A landscape with many valleys, sampled at points; each row gives a point and its height.
From any point a ball rolls to the lowest of the 3 points nearest to it. It stops when none of these is lower. Distance is the straight distance between rows; heights are no part of it.
Z30 height 76.5: 147,117,139,141,134,101,115,113,143,111,109,120,106,112,137,137,119,116,118,130,117,140,129,120
Z579 height 50.8: 134,148,145,122,117,155,152,112,94,107,141,114,139,83,143,139,103,91,109,114,111,172,146,94
Z306 height 50.1: 138,116,119,108,114,120,159,141,159,150,119,105,135,155,117,106,124,134,142,134,115,90,106,133
Z763 height 23.6: 162,122,138,142,128,134,121,135,144,102,99,134,118,122,125,153,128,129,138,148,121,110,83,144
Z523 height 48.4: 120,165,134,159,162,138,94,146,122,116,127,182,121,164,139,137,146,151,148,130,131,109,129,144
Z774 height 45.6: 128,158,139,141,169,124,146,145,159,135,143,177,113,174,160,134,131,153,145,121,111,108,143,128
Z256 height 24.6: 115,142,134,159,170,100,108,118,139,126,126,181,114,161,164,128,113,142,130,122,143,135,157,122
Z47 height 38.1: 86,134,121,135,141,93,138,130,129,136,133,147,116,158,137,118,137,146,154,124,141,121,145,145
Z31 height 45.2: 94,171,140,142,174,136,142,149,112,116,160,185,130,147,155,133,157,144,142,124,128,128,158,138
Z266 height 62.8: 119,104,123,119,112,87,106,109,146,132,100,104,134,107,116,102,119,128,136,123,146,137,121,157
Z142 height 53.6: 138,112,143,139,111,114,111,139,114,120,109,110,129,100,105,121,141,128,140,141,137,106,101,139
Z177 height 20.1: 76,104,105,136,124,82,89,89,136,139,114,119,128,144,130,105,118,129,142,118,162,128,145,150
Z229 height 65.5: 124,115,112,118,126,91,110,112,146,127,125,100,135,110,135,115,107,126,130,109,136,162,137,141
Z225 height 57.8: 152,107,138,107,80,150,162,161,85,140,127,89,132,91,104,135,151,124,120,153,125,121,87,126
Z264 height 29.7: 174,122,147,101,127,172,188,127,109,136,161,115,134,106,122,148,139,104,100,131,89,130,143,96
Z599 height 39.0: 100,154,127,101,133,169,133,147,90,117,154,133,133,136,108,128,172,137,124,144,149,133,149,134
Z978 height 75.5: 198,129,142,110,119,183,158,138,130,133,131,129,129,143,112,150,143,141,112,146,104,97,121,124
Z409 height 30.9: 132,145,134,144,175,106,121,112,155,124,137,162,114,156,154,158,110,137,120,112,121,121,154,104
Z5 height 19.1: 96,130,116,140,141,95,95,113,130,125,130,153,128,156,162,123,98,135,136,115,143,162,159,132
Z871 height 41.5: 120,128,121,147,140,105,75,132,118,127,112,155,138,147,125,136,149,137,151,140,152,115,127,128
Z162 height 47.8: 129,121,126,123,145,105,109,118,165,134,113,133,120,149,129,130,102,130,132,136,136,127,129,145
Z248 height 87.8: 160,129,139,83,114,185,165,147,103,142,165,112,141,136,104,119,157,133,105,138,125,114,125,130
Z178 height 24.2: 139,98,109,119,82,126,162,130,117,139,97,87,140,97,137,117,102,140,114,123,121,142,105,137
Z962 height 55.2: 155,168,138,150,152,176,110,133,97,110,155,174,121,167,121,163,137,158,139,118,104,106,139,121
Z136 height 35.8: 125,112,119,115,94,137,143,146,107,137,139,104,134,122,92,104,157,137,131,150,138,111,117,129
Z299 height 41.4: 149,123,132,103,118,144,163,111,134,132,131,90,121,90,169,148,100,115,100,104,89,163,131,113
Z791 height 65.2: 126,101,133,144,124,89,102,110,135,122,98,115,138,98,115,132,92,112,148,131,158,143,102,148
Z956 height 45.3: 127,159,122,139,144,138,81,130,95,113,123,172,132,159,120,145,155,151,150,131,157,107,107,143
Z81 height 27.0: 109,151,136,143,161,112,108,117,151,130,134,162,121,145,182,129,104,140,126,107,122,158,173,102
Z802 height 67.2: 127,109,150,161,148,100,75,104,134,111,97,138,122,117,124,134,125,119,149,140,156,123,93,155
Z530 height 37.1: 119,152,128,143,132,139,97,131,105,125,134,157,123,140,113,135,160,128,141,134,141,118,140,111
Z476 height 2.3: 82,154,131,147,138,137,86,103,93,120,134,158,128,107,135,116,146,95,116,126,140,151,160,99
Z440 height 64.2: 173,93,140,110,99,112,165,137,182,137,106,105,124,166,88,117,120,141,127,145,124,81,71,162
Z719 height 34.4: 132,134,134,124,152,104,103,105,168,138,138,152,111,157,149,137,107,136,122,115,126,154,154,121
Z564 height 74.0: 140,116,130,95,103,148,145,140,106,133,148,96,133,108,113,115,136,109,103,131,115,133,128,114
Z255 height 34.5: 139,94,130,106,83,125,164,152,133,146,124,85,138,126,96,98,133,127,123,135,120,113,100,141
Z751 height 25.9: 120,148,134,170,157,110,92,96,116,106,124,159,128,114,153,150,108,114,116,116,119,159,147,88
Z852 height 44.2: 99,130,121,153,154,100,107,155,118,123,122,168,107,179,140,121,161,154,163,137,158,106,136,152
Z428 height 70.2: 108,125,123,95,103,129,135,134,108,133,150,115,132,95,115,116,138,113,124,129,134,137,134,111
Z346 height 54.1: 139,105,122,122,134,92,129,128,167,139,114,119,118,172,106,124,125,137,140,145,133,105,101,158
Z200 height 53.7: 109,121,115,134,124,124,123,145,133,129,122,120,140,141,109,124,150,133,150,133,143,96,135,131
Z470 height 70.5: 116,133,118,111,126,126,126,114,140,136,126,113,131,112,139,124,121,125,120,116,125,141,137,110
Z897 height 50.3: 154,129,141,101,106,138,184,131,156,137,138,108,124,105,146,120,93,130,99,113,83,135,125,111
Z586 height 47.3: 163,141,135,78,108,169,179,139,139,144,175,125,142,142,134,129,122,136,115,128,95,118,150,103
Z819 height 46.7: 152,154,142,167,156,116,78,122,114,96,111,163,133,141,114,158,143,133,147,129,120,124,120,121
Z781 height 51.8: 77,161,143,130,155,149,141,144,116,90,183,167,120,145,132,123,181,131,126,121,130,144,171,134
Z68 height 54.8: 179,116,139,113,118,155,160,148,137,127,103,119,122,116,127,140,121,127,118,150,103,100,88,133
Z815 height 79.2: 177,137,130,127,123,159,132,146,138,133,132,145,127,138,116,148,140,141,134,133,115,93,110,133
Z374 height 38.8: 120,161,129,154,160,136,115,121,134,128,148,175,136,155,150,140,130,126,144,120,117,119,151,109
Z365 height 80.9: 150,121,141,118,143,108,153,120,171,139,123,120,123,144,135,141,118,146,114,126,97,127,119,124
Z889 height 22.7: 163,129,152,123,131,158,168,114,122,131,139,106,128,90,142,157,95,122,110,114,94,143,125,100
Z916 height 14.8: 81,128,111,148,131,116,103,144,93,123,128,139,134,137,131,106,153,129,153,136,174,115,152,147
Z244 height 68.3: 113,121,114,116,116,122,115,109,133,137,135,101,135,108,154,126,124,110,108,89,121,169,160,130
Z602 height 58.4: 133,110,122,105,102,100,142,123,166,142,112,102,130,143,125,111,120,137,135,123,132,127,113,141
Z69 height 32.2: 113,151,123,131,146,160,129,101,112,117,159,135,140,108,125,138,134,108,107,114,115,151,168,82
Z134 height 67.1: 140,125,125,137,141,136,126,104,137,117,114,127,125,97,147,166,93,116,121,117,97,145,110,102
Z964 height 10.1: 69,142,118,140,134,144,89,135,82,130,149,131,136,123,126,103,156,105,132,137,172,132,162,131
Z362 height 73.4: 138,137,123,117,136,116,132,126,152,134,123,118,111,111,145,142,102,128,111,100,102,157,122,125
Z534 height 43.8: 110,139,107,150,121,115,67,149,92,121,103,164,138,147,105,140,153,149,157,136,166,104,128,147
Z536 height 70.3: 173,92,125,143,124,156,132,114,143,128,92,113,137,113,116,133,83,104,108,162,136,123,68,119
Z643 height 27.7: 75,119,113,116,122,107,112,113,130,140,135,122,129,140,141,99,116,132,148,127,150,137,160,124
Z671 height 62.9: 137,99,126,127,108,97,139,104,161,137,110,94,131,122,125,117,93,141,122,136,132,136,86,179
Z900 height 61.4: 151,128,137,103,102,126,160,151,137,152,138,102,120,133,129,119,120,130,115,128,104,126,117,113
Z210 height 11.7: 147,118,144,131,119,141,129,137,98,129,113,111,125,96,124,148,134,113,132,137,124,125,114,129
Z845 height 55.6: 142,143,115,151,163,136,124,148,145,128,139,171,108,174,137,130,150,151,138,136,127,100,137,139
Z236 height 69.3: 184,125,116,138,142,147,157,116,181,132,104,116,123,108,154,148,69,126,85,119,109,155,111,140
Z79 height 58.5: 68,156,130,139,140,113,139,162,111,119,158,141,118,151,125,111,171,130,141,133,138,146,155,151
Z241 height 67.0: 134,114,128,124,117,115,128,116,145,112,97,114,138,91,130,118,84,121,123,137,142,150,78,146
Z280 height 55.0: 143,136,132,130,125,146,100,140,105,125,112,138,116,140,94,154,150,137,135,126,128,110,106,134
Z884 height 48.2: 125,121,113,130,128,111,120,137,142,137,111,131,117,161,117,118,139,142,164,145,140,101,117,150
Z198 height 22.9: 98,145,124,124,146,150,119,134,103,114,149,142,137,124,131,107,157,124,123,124,136,127,162,124
Z587 height 59.1: 138,122,140,111,108,161,161,130,87,122,155,95,135,81,123,138,130,109,112,126,118,144,131,98
Z334 height 51.9: 84,144,127,128,144,138,146,128,126,133,159,148,136,138,151,115,125,130,128,113,128,155,167,108
Z855 height 10.0: 76,152,124,137,134,119,87,115,114,121,135,137,134,116,148,114,116,116,132,117,140,156,165,103
Z410 height 19.3: 154,138,148,168,148,141,122,112,127,106,112,148,118,120,134,176,126,112,122,135,100,120,121,124
Z952 height 46.8: 174,143,146,141,153,147,160,111,146,119,124,133,119,110,132,157,119,122,112,111,82,129,126,111
Z135 height 58.0: 93,125,110,108,108,134,171,139,135,146,127,99,138,158,117,90,147,137,141,136,146,90,130,132
Z370 height 51.7: 143,152,131,123,151,161,148,138,138,126,162,156,130,141,141,146,140,128,139,124,105,116,142,110
Z111 height 33.9: 107,129,137,151,138,103,95,99,106,113,102,129,132,88,131,136,123,105,131,110,136,145,120,113
Z728 height 65.8: 108,102,123,118,107,111,118,119,119,134,117,89,140,101,99,105,138,119,134,121,144,148,130,125
Z378 height 41.2: 158,113,108,108,83,125,165,137,150,149,123,70,124,102,145,112,106,113,89,98,94,153,122,140
Z267 height 65.9: 166,107,104,126,125,120,144,123,169,152,108,96,122,124,136,126,69,126,94,133,127,146,86,180
Z870 height 60.7: 163,134,127,95,114,149,170,140,141,139,146,125,136,136,132,122,135,131,120,131,104,96,129,107
Z695 height 15.2: 143,99,117,95,81,148,171,168,113,138,151,87,142,140,86,97,155,124,103,149,133,94,105,138
Z465 height 53.2: 124,128,122,114,125,149,129,136,112,132,144,135,122,114,111,130,157,118,124,139,120,105,140,123
Z698 height 57.1: 170,118,133,128,124,144,154,143,150,122,105,114,113,98,132,145,98,118,116,131,110,132,94,125
Z727 height 44.3: 65,131,123,141,136,84,145,131,112,124,129,144,121,173,133,98,156,144,159,130,155,110,144,170
Z878 height 68.7: 101,114,112,112,88,113,142,124,129,145,122,93,133,125,112,95,136,125,125,117,136,125,146,118
Z705 height 29.5: 110,120,128,150,141,75,67,94,161,135,114,150,101,165,140,120,87,135,136,131,153,156,133,169
Z217 height 59.3: 143,107,124,109,108,110,137,147,148,146,103,106,127,151,88,128,142,137,140,140,132,88,94,151
Z658 height 41.0: 111,139,129,115,135,156,158,147,122,137,157,135,136,133,128,105,139,130,124,135,129,122,148,113
Z590 height 38.4: 104,113,119,167,129,94,69,117,106,115,115,139,138,104,120,130,143,112,139,128,158,140,144,111
Z278 height 51.6: 172,107,139,144,131,164,152,119,112,109,115,114,141,93,135,157,85,110,117,142,103,141,95,100
Z825 height 18.7: 108,137,133,134,144,129,103,96,109,122,142,144,134,104,136,138,114,121,124,96,128,174,161,91
Z238 height 25.1: 69,116,115,133,116,99,80,107,115,136,122,108,135,99,132,104,122,125,139,125,174,153,155,126
Z146 height 61.1: 154,118,129,112,95,142,137,154,114,119,102,118,129,131,99,126,160,143,140,141,136,102,73,149
Z24 height 44.1: 91,110,124,133,102,146,99,139,96,122,138,113,147,105,99,111,162,126,129,143,162,122,126,139

Where does a ball stop that starts at each point below?
Z248: Z889
Z962: Z5
Z162: Z5
Z845: Z5
Z370: Z5

Call two points neighbours if one is among the 3 nearest of the other. Go from one point of each pair to the other, from neighbour to neighbour, staying as low as possible. Name the highest point that can't be avoided.
Z178, Z177: Z24
Z476, Z177: Z238
Z178, Z889: Z299
Z695, Z178: Z255
